The views of a scene show one set of named points, each view turned or mirrored, and shifted as a whole, with a little noise and some points left out.
In the rows, 128 means zero.

Scene 1
View 1
j807: [124 163 149  98 118 115  80 112 149 136 115 146  91 133 141 163 100 152
 124  62  97 126 160 102 122  82 161 111]
j336: [109 160 145  78 114 115  86 139 120 102 113 147 116 117 153 154 100 150
 110 117 117 117 136  98 106 102 180 117]
j712: [ 97 124 127  77  89 107 108 175 115  61 125 125 136 103 140 150 102 134
  99 149 141 125  87 107 115 108 166 133]
j687: [129 131 144 127 107 113 140 168 167 112  87 124  69 107  92  94 119 129
 119  65  97 103 117 138 194  37 127 125]
j579: [124 143 144 104 121 136  84 135 149  93 126 122  92 141 132 167 111 134
  99  95  95 131 130 104 119  98 147 109]
j312: [126 178 156  99 150 130  96 123 144  88 111 142  97 123 138 140 110 141
 100 107  73 114 148 102 112 100 170 104]
j990: [131 141 123 116 119 119  91 122 151 120 112 127  65 148 119 137 118 161
 122  72 105 117 133 108 139  64 121 130]
j640: [107 163 139  76 121  95  85 141 124 100 107 150 111 127 143 129 110 166
 127 116 127 112 126 109 121  68 149 128]
j405: [122 132 119  88  80 100 126 149 153  86 121 137 126  65 132 162 100 118
  95 104 124 144 126 101 127  86 170 141]
j817: [126 157 126 101 113  56 159 144 177  90  91 149 103  68  94  73 112 143
 138  82 110 116 117 141 184   4 119 152]
j280: [118 147 105  83  99  89 117 108 126  88 129 145 131  86 149 164  86 152
 111 122 122 128 124  87  87 123 191 151]
j548: [124 160 122  91 124 107 103 135 138  89 105 145  96 111 133 122 119 156
 108 116 115 113 129 102 124  67 144 139]
j890: [116 172 145  78 130 116  70 139 134 100 107 151 100 132 148 141 121 158
 111 112 117 119 142 100 114  66 144 119]
j683: [118 138 131 102 107  76 161 130 166  55 136 122 142  69 110 138  82 115
 113 108  87 139 100 125 132 103 171 131]
j359: [134 157 125 107 130 109 108  92 157  89 135 130 103 116 131 165  95 143
 109  91  78 133 139  97 100 112 165 126]
j78: [108 169 142  86 141 105  88 120 115  89 116 141 109 143 144 131 102 171
 125 126 102 102 120 105 101 102 164 118]
j703: [140 124 113 134 102 106 168 129 173  87 114 117  90  74  94 124  99 118
 104  78  81 121 115 118 156  89 159 143]
j74: [113 147 132  83 105  98  93 149 143  92 116 139 111 116 132 141 113 147
 115 107 129 131 121 112 130  61 136 131]
j629: [111 162 165  89 142 128  89 158 141  62 118 129 112 134 134 137 118 131
  96 129  92 123 118 116 122  87 146  99]
j261: [113 165 119  74 123 100  91 137 119  84 107 153 110 113 148 126 117 167
 111 139 133 111 124  96 105  73 152 144]
j506: [ 93 149 160  79 113  80 133 186 135  63 101 136 135  96 117  91 106 136
 125 132 121 107  88 143 161  55 147 120]
j604: [119 144 135  96 106  85 149 130 164  57 138 126 144  68 121 153  84 111
 104 111  88 144 111 117 122 110 178 127]
j924: [104 155 160  85 112  76 110 138 154  92 127 135 133 113 126 140  89 140
 137  89 105 132 119 131 139  72 153 110]
j526: [106 127 130  92  92  92 118 143 131  90 128 126 125 109 129 150  89 143
 121 108 122 124 102 115 125 105 168 131]
j639: [109 127 123  89  81  85 112 146 136 108 118 135 117 104 130 143  96 150
 128  95 138 125 112 114 137  74 153 141]
j105: [110 127 136  95  91 122  67 150 123 140 111 132  82 156 139 157 109 165
 127  78 140 115 127 106 135  74 139 121]
View 2
j807: [120 108 100 118 161 110  90  33 164 123 143 117 127 134 184 116 125  90
  89 135 156 100 104 121 107 139 165  69]
j359: [124 113 127 114 190 129 132  67 136 139 135 114 122 110 169  83 129  71
  89 134 156  97 123 139 107 147 183  66]
j629: [ 78  96 141 148 151 123 140  84 148 145 124  99 110 134 155  96 146  80
  96 174 185 101  91 135 151 121 140  77]
j579: [112  99 126 126 158 126 141  61 152 141 146 114 104 141 172 107 138  69
  89 144 157  94  98 128 131 123 152  59]
j890: [112 117 128 145 146  87 103  58 157 133 130  97 110 137 155 113 140 100
  85 150 187 114  98 126 141 127 155  88]
j817: [136 102 114 175 145 161  61 144 151 126 112  88 182 104 148  86 194 130
 134 109 137 146 104 101 112  95 138 140]
j990: [125 100 100 133 145 108 105  66 157 137 145 103 113 145 186 100 168  95
  88 100 131 119  99 115 124 106 159  77]
j703: [135  99 111 142 200 187 138 116 134 145 130 103 155  99 165 101 172  73
 125 107 117 112 127 108 106 105 142  83]
j336: [115 128 127 133 177  97 119  57 138 132 134 103 106 126 156 127 113  79
 105 169 187 111 115 120 130 135 142  88]
j639: [153 125 123 135 161 118 107  97 130 123 151 112 115 131 155 117 131  83
 131 141 148 133 110 100 116 108 130 114]
j261: [127 138 137 150 166  78 114  84 131 140 124  85 101 123 138 109 139  98
  98 148 192 132 117 122 146 122 151 109]
j924: [112 104 129 132 152 135  94  97 139 117 138 120 135 127 164  86 127  87
 131 169 160 117  94 120 107 128 140 109]
j548: [124 121 126 151 165 105 113  86 143 142 125  88 118 122 150 107 156  99
  96 131 170 124 113 120 138 116 153  97]
j640: [114 125 124 144 152  84  98  76 139 129 131  97 108 134 156 107 136  99
 107 154 180 129 103 117 134 122 145 109]
j687: [104  79  87 164 149 166  96 108 164 136 127  95 157 132 182 116 200 103
 124 105 115 126  93  93 124  79 116  97]
j312: [ 80 104 119 137 182 118 125  54 154 143 115  96 127 116 169 103 142  85
  85 156 180  94 110 137 132 142 163  64]
j74: [138 115 135 144 141 113 109  91 145 131 142 105 115 135 148 109 141  92
 109 145 167 123  98 116 132 111 141 103]
j405: [169 125 145 141 179 158 132  99 137 132 144 112 133 110 129 132 122  71
 122 150 163 107 121 111 119 119 134  92]
j526: [132 122 132 127 177 125 133  99 118 130 149 115 107 127 158 106 121  66
 135 160 154 123 114 110 117 116 130 103]
j105: [132 114 100 127 139  85 103  51 152 126 162 115  88 165 183 134 135  85
 103 130 145 125  94  99 129 102 132  87]
j604: [134 112 153 131 195 176 144 119 120 135 133 117 144  94 140  88 121  62
 133 168 162 102 122 129 108 136 146  93]
View 3
j105: [115 142 132 110 142 146 115 125 146  94 147 135 140  87 138 132 127 143
 144 100 110 152  81 108  69 129 109 152]
j336: [ 66 138 108  72 126 121 122 131 162 139 178 135 130 117 135 113 122 121
 132 129 104 126  82  96  82 122 128 134]
j639: [112 157 122 111 108 142 137 136 148 116 166 119 174 106 130  98 137 104
 133 136 113 155  86 102 104 122 120 131]
j359: [107 147 144  58 111 124 122 148 147 129 192 157 111 116 155  96 100 120
 163 172 115 129  90  62  93 106 130 120]
j817: [154 176 160 104  66 133  90 167  98 109 216 130 244 161 140 115 175 105
 105 142 107 180  95  83 135 120 106 130]
j506: [ 82 153 128  89  76 141 123 142 133 141 181  96 201 133 135 129 175  95
  81 113  84 145 101  69 145 135  93 134]
j280: [ 85 156  98  83 114 123 157 133 170 149 184 129 125 124 138  77 117  90
 148 179 113 126  81 106  96  98 146 115]
j924: [ 83 137 152  91 101 126 111 142 135 125 182 130 173 113 138  94 125 108
 131 129 113 143  93  67 134 136 114 138]
j703: [158 201 151  60  71 144 119 179 132 123 186 122 158 117 126 105 136  97
 130 173 110 178  99  45 100 117 120 100]
j640: [ 85 133 120  96 123 126 117 125 142 126 184 137 156 131 151 125 144 125
 125 121  99 129  84 106  99 115 113 146]
j74: [104 135 120  89 107 141 130 131 144 117 180 135 182 114 146 119 131 124
 131 130 102 140  88  93  97 120 104 136]
j890: [ 83 122 119  74 127 125 108 128 143 124 191 153 155 127 155 135 126 144
 133 120  99 123  84  98  78 117 108 145]
j683: [102 168 139  64  66 135 144 161 146 147 189 113 165 117 134  77 125  76
 127 178 107 147 102  40 144 122 122 103]
j604: [ 90 160 128  54  73 132 145 158 155 151 190 119 163 113 130  75 110  81
 134 179 109 141  98  43 129 123 127 102]
j78: [ 74 135 130  82 128 119 118 125 147 140 183 139 104 135 162 128 143 123
 129 131  96 112  89  89 105 106 117 144]
j807: [ 99 139 151  79 137 117  86 144 138 108 182 163 131 107 137 108 101 142
 160 127 125 146  78  85  72 129 132 143]
j312: [ 80 141 137  38 115 115  93 150 144 140 197 154 115 129 150 131 117 137
 133 138 100 124  90  57  81 119 119 130]
j526: [ 94 156 123  92 105 141 148 137 156 133 161 111 144 100 133  97 130  95
 131 144 106 142  92  80 114 122 120 125]
j687: [159 188 168  79  82 149  80 173 108  97 179 124 191 118 126 147 161 127
 107 112 102 192  99  55  95 138  95 130]
j712: [ 76 146  84  80  97 154 177 126 175 148 155  97 158  99 134 114 138  94
 112 140  86 126  96  85 107 118 104 119]
j629: [ 72 125 127  43 101 137 120 138 147 140 182 136 144 115 156 143 126 134
 117 122  85 118 101  48 101 127  91 133]
j990: [147 153 157  90 122 143 102 143 126  92 176 154 140 110 157 138 132 148
 149 128 108 153  90  83  76 113 103 142]
View 4
j74: [102 143 140 113 131 170 131 121 132 118 135 116 104 109 136 117 116 179
 109 122 115 139 131 131 133 132 153 120]
j703: [ 76 175 138 151 118 116 116 144 134 119  99 107 151 141  87 160 154 177
 108 131 106 118 173 169 156 146 130 125]
j78: [140 120 113 122 121 160 136 110 102 100 123 100 129 107 172 104 114 190
 108 154 133 138 108 126 164 131 119 113]
j640: [123 127 129 115 135 176 133 111 122  99 135 111 107 110 157 108 104 182
 106 129 129 136 125 119 144 140 139 109]
j924: [ 91 134 113 125 123 135 124 142 126 115 143 117  92 110 149 121 140 189
 104 120 128 141 157 114 147 118 131 124]
j629: [111 143 113 144 122 168 149 116  87 125 150  82 125  83 150 112 139 206
 103 130 124 150 115 146 155 136 154 136]
j639: [ 91 137 146 111 114 154 122 121 157 116 117 128 101 118 126 115 110 171
 117 112 109 134 149 129 145 129 127 111]
j817: [ 81 166 159 137 167 138  93 165 118  78 144 117 102 161 117 175 117 175
  88  91 120  99 206 136 132 146 176  90]
j359: [119 147 105 122 123 133 138 134 126 127 105 115 146 120 138 129 159 176
 111 185 126 144 114 141 139 126 113 144]
j579: [106 160 115 124 117 153 148 103 116 145 122  94 128 103 123 104 151 183
 111 159 123 154 109 129 150 138 142 142]
j604: [ 84 132 113 147 103 131 133 168 142 120 122 127 138  94 136 150 157 196
 113 124 106 140 154 179 140 111 105 151]
j506: [ 87 128 142 152 119 161 117 140 103  91 159  99  98  98 149 132 103 209
 101  63 111 123 174 150 167 130 155 101]
j280: [121 109 121 116 104 161 138 136 167 104  95 142 144 101 154 122 116 175
 122 153 110 140 117 166 133 122  81 134]
j890: [125 138 119 115 145 183 145 105 115 110 141 102 113 107 152 106 118 181
 102 146 137 144 110 118 131 151 149 123]
j683: [ 81 134 122 150 102 119 120 174 134 115 121 124 133 104 133 157 151 196
 111 116 101 132 166 179 151 105 112 138]
j526: [ 95 128 132 125  95 145 128 125 145 122 114 120 115 101 136 113 120 184
 120 119 106 139 139 145 160 117 111 122]
j712: [ 98 116 145 132  85 179 142 119 142 123 126 117 121  68 143 106 100 199
 127  94  89 145 122 177 156 115 123 128]
j336: [118 121 107 124 117 177 150 105 139 109 124 111 123  95 153 100 120 185
 111 138 132 150 116 132 143 149 108 132]
j687: [ 70 191 149 147 143 133 111 113 108 114 131  81 112 153  82 141 136 177
  95 100 124 115 187 122 166 171 176  99]
j105: [105 154 138  96 121 166 136  72 140 135 117 104  93 122 118  78 111 163
 118 137 127 147 118  89 155 149 144 108]
j548: [120 144 138 123 141 172 131 120 119 101 124 106 130 120 138 127 112 178
 105 138 122 130 127 145 137 149 147 113]
j261: [133 121 138 116 135 191 136 117 124  93 126 114 127 104 161 116  92 182
 109 133 118 133 113 149 135 141 136 112]
j405: [ 80 139 132 129 114 165 140 139 171 123 119 132 126  99 116 133 132 178
 115 116 105 143 147 169 121 138 118 144]
j807: [110 153  97 110 141 148 142 101 138 124 119 109 112 131 132 102 151 165
 102 172 151 151 125  89 134 157 122 132]
View 5
j506: [144 105 169 100 115  98 107 121 137 106  80  51 128 135 131 144 153 153
 103 132 142  96 154  92 140 130 150  90]
j924: [133 118 146 118 132  94 122 145 123 116 122  82 126 132 147 125 145 173
 109 124 119 153 134 128 148 111 169 103]
j990: [128 101 105  98 157 129 120 177 118 148 123 125 142 109 169 116 123 133
  83 119 105 154  92  91 143 130 143 112]
j105: [153  97 111  68 136  99 119 197 142 125 139 126 142 125 157 107 109 141
  89  97 126 160  97  79 155 105 161 104]
j683: [148 103 141 123 138 108 133 101 108 133 129  59 121 124 111 140 162 161
 128 144 134 142 150 169 165 154 150 136]
j261: [169  94 125 105 111  92  78 173 109 117 127  93 129 128 168 114 106 154
 104 114 134 111 136 116 155 121 102 112]
j890: [158 106 116 107 123 107  90 187 114 123 118 110 143 123 193 111 110 169
  95 123 115 131 133 108 149 100 132 101]
j78: [161  97 113 102 105 119  88 162  96 112 127 112 103 130 184 122 134 165
  95  98 133 139 133 124 149  96 122 119]
j640: [152 104 129 103 117  92  92 174 119 112 122  99 128 130 170 115 119 160
 100 111 126 127 128 105 147 108 128 101]
j405: [174  98 124  99 145  80 128 151 129 133 144  74 157 125 117 121 122 163
 133 145 133 136 145 148 177 153 143 126]
j817: [ 90 120 165 138 178  81 122 135 127 129  86  59 150 117 130 140 159 138
 108 159  97 101 116  86 112 180 119  79]
j807: [147 111  94 102 155 104 126 193 113 128 144 135 143 121 186 114 133 180
 103 120 103 176 114 125 146 105 153 109]
j579: [167  97  99  91 132 142 121 164 116 147 129 115 145 115 170 117 121 159
  94 128 122 159 130 128 169 108 167 128]
j548: [154  98 118 106 133 108  97 166 111 130 118  97 139 119 166 120 120 149
 101 128 122 118 128 111 149 134 114 112]
j712: [194  84 137  75  94  99 101 137 134 118 133  65 128 135 116 122 111 145
 114 114 166 118 154 129 185 124 148 130]
j312: [170 101  92 104 132 140 110 162  95 130 115 119 136 120 198 131 146 185
 101 135 117 141 150 139 149 106 136 122]
j280: [181  91 109 106 121  76 101 156  97 115 171  94 113 132 135 116 123 166
 133 110 143 146 138 170 177 137 105 143]
j359: [154 100  95 120 141 128 118 154  87 144 150 115 124 114 168 119 135 167
 111 126 114 168 127 166 163 124 134 142]
j74: [150 104 135 104 128  97 105 167 128 129 124  86 144 124 150 112 109 149
 102 127 124 131 126 111 159 123 146 107]
j336: [183  97 107  88 116  95 104 176 115 111 138 109 131 134 169 118 126 180
 113 112 137 141 145 132 162 103 135 116]
j639: [147 100 136  93 138  74 120 160 136 120 141  86 133 130 121 117 125 144
 114 113 134 142 115 112 158 137 143 111]
j687: [116 103 128  88 184 127 149 143 143 141  81  95 161 110 139 149 170 133
  91 150 108 124 111  65 121 163 156  90]
j629: [171 100 121  98 107 147 103 146 115 133  98  90 140 122 181 126 126 169
  91 137 130 127 159 123 161  98 163 117]

In a view up to two points have been moved. Name them for each view, in the order of its rows, or write -.
view 1 => -
view 2 => -
view 3 => -
view 4 => -
view 5 => j890

Scene 2
View 1
j852: [139 120 176 153 155 142 118 164 119 102  94 118 187 118 170 152 211 173
 135 125 156 129 147 121  91 177 150 136]
j694: [121 118 140 129 121 162 106 121 102 152 170 130 130 108 116 179  90 131
 159 169  93 136 130 153  81 172 159 149]
j743: [119  93 147 113  99 108 116 200  92  84 134 117 111 163 126 136 147 160
 115 151 169 143 124 196 124 122 149 122]
j775: [123  83 143 111  81 124  65 201  57  67 148 134 119 136 125 154 153 131
 129 182 143 114 130 172 129  84 172 123]
j789: [131 124 163 151 130 143 109 136 125 116 140 125 168 121 148 156 140 159
 140 163 110 129 138 130  94 167 156 153]
j973: [117 131 163 139 134 173  85 130  76 162 151 122 107 137 125 211  87 114
 158 177 109 152 123 158  73 207 151 166]
j713: [130 106 175 124 101 142  88 185  73  84 124 122 128 143 132 168 183 133
 123 185 134 123 155 169  96 114 154 143]
j542: [155 129 159 134 141 176  85  94 101 130 104 143 169  86 171 152 222 138
 161 157 164  89 147 114  98 208 176 128]
j247: [134 118 153 122 106 144 107 132 112 116 140 127 130 129 129 144 141 139
 129 169 128 117 147 170 101 137 150 139]
j792: [127 106 159 118  95 124 145 159 125  94 145 122 134 140 123 117 176 174
 120 180 140 131 150 185 103 139 157 135]
j381: [124 100 151 127  93 125 110 160 106  86 158 135 147 128 133 127 167 170
 135 195 132 121 133 156 117 147 178 137]
j317: [142 142 180 133 122 154  98 123 112 122 104 115 119 154 144 159 157 122
 114 164 145 119 162 175  90 150 129 153]
j42: [137 129 142 130 164 182 120 104 110 175 126 124 151  86 137 185 137 130
 168 114 126 132 140 138  66 205 146 133]
j161: [127 107 166 133 133 143 125 174  98 110 122 119 152 124 140 159 188 164
 139 149 147 140 141 154  87 170 156 133]
j582: [119  98 162 134 120 125 103 207  86  87 129 115 142 144 135 166 152 156
 126 149 138 144 133 161 103 125 149 136]
j948: [125 102 146 107  99 138  99 160  75 111 142 130  98 143 124 149 153 135
 135 178 166 127 125 190 114 158 165 126]
j49: [132 106 163 112  88 149 104 156  85 100 145 128 119 129 116 154 170 131
 129 198 122 116 159 182  93 117 160 139]
j455: [121 105 167 149  89 118  89 170 110  66 166 133 163 138 143 137 146 171
 129 213 102 121 133 135 119 129 178 159]
j10: [130  99 138 127 113 133  77 166  88  94 137 135 151 115 143 153 146 140
 140 146 141 111 128 141 121 118 164 124]
j158: [126 117 159 124 133 155  88 161  70 131 117 121 108 143 136 185 145 122
 140 149 162 138 128 171  94 177 148 136]
j402: [108  84 144 114  99 129 115 205  72 101 167 120 114 138 104 169 122 149
 138 173 120 153 124 187  98 124 161 132]
j376: [119  97 146 132 128 134 148 175 121 114 154 118 166 109 122 150 145 178
 145 140 109 148 138 151  83 148 155 132]
j819: [113 112 190 134 114 136 127 188  82 105 135 115 113 170 131 164 183 170
 131 207 151 165 131 182  87 213 165 158]
View 2
j317: [103 143 143  82  95 102 168 122 146 121 117 117  72 181 115 167 118 154
 121  94 113 132 117 135 117  97  97 159]
j792: [133 123 166 111 124 130 145 131 122 117 114  92  94 134 120 165 152 134
 124 134  87 137 123 152 144  84 121 104]
j247: [109 120 163  87 113 108 143 112 138 130 121 114  81 145 123 152 148 130
 134 100 119 130 132 149 125  96 101 135]
j10: [116 102 173  95 157  95 145 126 121 152 109 143  92 120 120 147 133 132
 151  63 125 136 133 138 124  94  89 122]
j948: [ 96  96 162 134 137 114 143 106 142 130 120 127 102 152 118 165 124 119
 164 118 106 136 134 125 128  94 129 145]
j42: [104 149 133 116  81  78 139 127 165 136 188 126  50 158 147 121 123 117
 170  71 142 137  95 162 113 156  39 131]
j376: [126 137 141 101 131 116 131 145 111 139 147 117  83 111 151 122 144 117
 134 107 103 139 122 165 140 114  86  81]
j743: [112  95 147 107 163 113 153 133 112 130 107 143 104 129 129 178 130 131
 148 131  77 154 127 115 139  65 146 111]
j158: [ 87 122 131 124 130  97 154 124 144 137 136 146  86 169 130 150  90 125
 161  93 114 139 119 120 117 114 102 155]
j381: [133 114 184 121 151 125 137 126 128 141 104  90 101 123 115 149 141 110
 127 108 108 127 139 153 137  92 110 119]
j49: [ 97 113 169 108 119 140 135 104 118 123 103 114 110 155 109 139 139 154
 134 104 114 118 150 151 133  96 120 137]
j161: [128 140 147 133 137 117 153 153 124 132 131 114  88 145 126 144 106 138
 139  94  99 139 109 146 137 115  86 108]
j694: [ 83 128 139  87 103 100 117  96 151 150 161 121  74 138 153 106 141  83
 144 100 143 121 148 165 115 130  85 146]
j775: [ 96  77 182 106 180 127 137 107  99 146  76 150 129 126 106 150 130 144
 151  85 111 128 165 126 131  72 136 131]
j713: [101 120 159 108 144 136 152 127 104 132  90 128 113 158 107 143 107 165
 127  87 106 123 145 136 132  92 116 136]
j852: [161 162 156 127 140  99 175 183 129 138 125 105  67 145 117 155  94 148
 124  62 104 144  84 148 134 120  49 100]
j582: [109 121 136 102 165 117 155 148 101 144 107 146 103 134 131 145 102 139
 132  95  93 141 133 127 134  91 113 112]
j789: [130 151 155  88 125 101 146 140 140 151 132  98  68 133 135 131 126 104
 112  83 126 128 125 161 125 116  71 126]
j402: [ 83 101 135 106 154 130 123 113 102 142 125 147 115 125 145 125 129 113
 149 125  98 134 158 139 136  94 139 115]
j819: [111 149 127 154 142 140 154 145 136 131 124  89 102 170 131 148  74 103
 117 145  81 129 129 132 140 111 131 142]
View 3
j49: [112 118 118 129 125 150 166 145 123 122 127 139 152 128 106 132 142 148
  98  95 125 110 143 148 128 129 140 158]
j381: [111 125  99 145 130 162 146 137 119 119 121 115 165 128 111 136 148 162
 132 123 147 141 139 134 133  99 126 119]
j819: [ 90 144  72 153 141 193 196 153 131 130 131 131 126 184 119 145  99 175
  81 115 130 167 100 143 149 125 129 121]
j317: [108 149 133 138 114 155 173 132 143 105 127 154 135 129 122 141  62 133
 100 120 162 106 112 133 139 138 129 169]
j582: [ 85 101  96 138 132 171 174 174 126 138 123 129 171 138  84 130  86 131
 121 105 150 166 134 137 135  97 141 161]
j713: [ 90 104 113 139 131 155 180 168 122 106 132 134 154 133 107 133 111 144
 102  89 140 137 148 147 125 119 144 170]
j694: [123 155 114 109 129 143 134 130 123 174 115 187 162 132 101 162  98 112
 109 113 108  96  94  99 115 111 118  97]
j948: [ 77 122  95 151 101 176 164 122 147 144 102 150 149 141 105 132 126 152
 101  92 136 118 128 150 139 101 127 143]
j376: [140 118  89 108 139 159 156 149 121 162 119 129 168 123  84 147 105 118
 144 157 127 161 116 123 137 110 123 127]
j158: [ 70 123  95 144 108 167 178 135 152 142 105 172 141 143 113 154  64 123
  98  97 131 128 109 133 129 106 120 146]
j10: [ 90 101 113 139 115 145 145 146 129 127 107 144 181 105 101 142 103 118
 143 105 151 132 147 125 116  82 126 146]
j42: [127 135  97 110 115 135 163 106 153 151  95 191 130 109 130 194  44  80
 130 157 105 118  88 107 116 121  90 116]
j775: [ 66  86 112 150 115 160 152 166 121 129 116 132 188 124  85 115 150 149
 115  58 144 127 168 148 119  81 150 164]
j455: [113 137 118 144 153 155 135 169  93 106 145 112 185 134 106 133 139 164
 132 109 160 145 142 114 120  93 140 109]
j973: [ 90 165 108 122 130 153 156 141 131 169 120 209 146 161 113 172  59 114
  75  88 106  98  76  97 111 114 119  97]
j852: [114 108  85 145 134 152 186 143 138  85 117 118 138 113 136 174  47 119
 155 172 157 189 125 126 131 112 104 145]
j542: [105 116  96 153 110 123 172  97 150  60  98 152 114  94 185 203  80 123
 143 152 130 134 131 124 106 113  80 117]
j161: [108 111  82 135 130 162 182 145 136 123 116 130 141 131 116 157  85 130
 127 141 133 166 122 138 135 114 117 143]
View 4
j852: [128 119 112 191 147 109 149 158 110 125 155 126 110  76 106 121 108 163
 110 121  99 185 152 169 116 120 159 131]
j402: [132 152 136 137 138 126 124 106 185 161 148 155 168 133 143  93 121 165
 122 160  94 114 105  54 138 116 128 116]
j247: [124 173 131 146 134 142 158 117 161 140 137 140 135 133 135 123 120 166
 144 114 117 124 127 114 100 121 149 115]
j789: [143 148 105 134 153 156 146 128 119 137 138 123 129 121 122 118 116 157
 135 112 116 162 148 122 114 129 165 128]
j42: [146 161 127  96 184 121 168 122 149 175 145 110 113  98 145  89  80 175
 144  54  91 190 150 157  93 119 160 154]
j376: [143 140  95 128 145 143 145 131 159 132 145 136 138 112 130 106  94 139
 119 144  70 161 138 103 126 112 138 123]
j713: [113 150 147 192 146 118 118 126 162 128 146 157 158 111 125 118 138 187
 131 132 118 112 107 105 127 115 159  91]
j792: [120 158 127 155 110 130 148 153 167 125 146 145 141 132 119 144 116 127
 123 158 100 117 123 112 104 109 135 106]
j161: [128 132 130 161 147 106 135 149 145 144 155 137 134  98 119 114 109 157
 116 129  95 157 130 130 119 115 150 124]
j158: [122 154 164 148 147  91 141 118 150 190 151 128 142 103 134  88 120 195
 126 102 124 134 123 115 112 125 146 138]
j542: [127 139 147 168 188 101 160 154 126 134 166 143  80 120 125 150 125 167
 149  63 132 200 130 190  88 122 181 151]
j455: [137 139 104 167 140 170 122 123 123 109 142 156 145 156 118 144 153 149
 135 157 134 133 122  77 135 131 164 109]
j582: [124 136 128 185 129 117 130 118 149 145 147 146 154  98 123  95 124 182
 109 158 102 127 124  93 141 120 138 114]
j317: [112 180 150 160 126 126 154 130 141 153 129 118 144 100 121 117 118 186
 141  94 132 110 139 145  88 123 161 102]
j381: [129 144 125 158 136 137 138 136 150 126 155 158 130 154 125 146 137 138
 131 152 120 138 114  96 118 121 147 123]
j10: [128 149 118 184 149 136 161  92 158 134 148 164 118 127 143 107 129 189
 136 131 112 150 121 105 130 126 140 134]
j743: [113 152 141 183  92 106 153 118 171 157 152 153 146 123 128 107 125 162
 107 181 107 101 115  84 123 118 109 122]
j973: [148 168 154  76 176 129 123 106 134 209 133 106 164 122 142  77 116 192
 145  68 135 140 132  89 109 137 172 138]
j694: [152 172 124  79 173 157 145 100 158 171 134 126 145 142 151  97 108 167
 153  85 112 150 131  89 109 127 160 136]
j49: [117 168 149 159 148 131 128 126 183 127 144 160 153 134 136 131 131 167
 146 122 114 108 103 102 111 110 158  92]
j819: [125 131 168 132 130  89  95 177 127 178 156 119 170 115 102 123 128 140
 105 143 126 120 118  98 114 121 156 116]

In a view up to two points have been moved. Name them for each view, in the order of its rows, or write -.
view 1 => j582, j10
view 2 => -
view 3 => -
view 4 => -
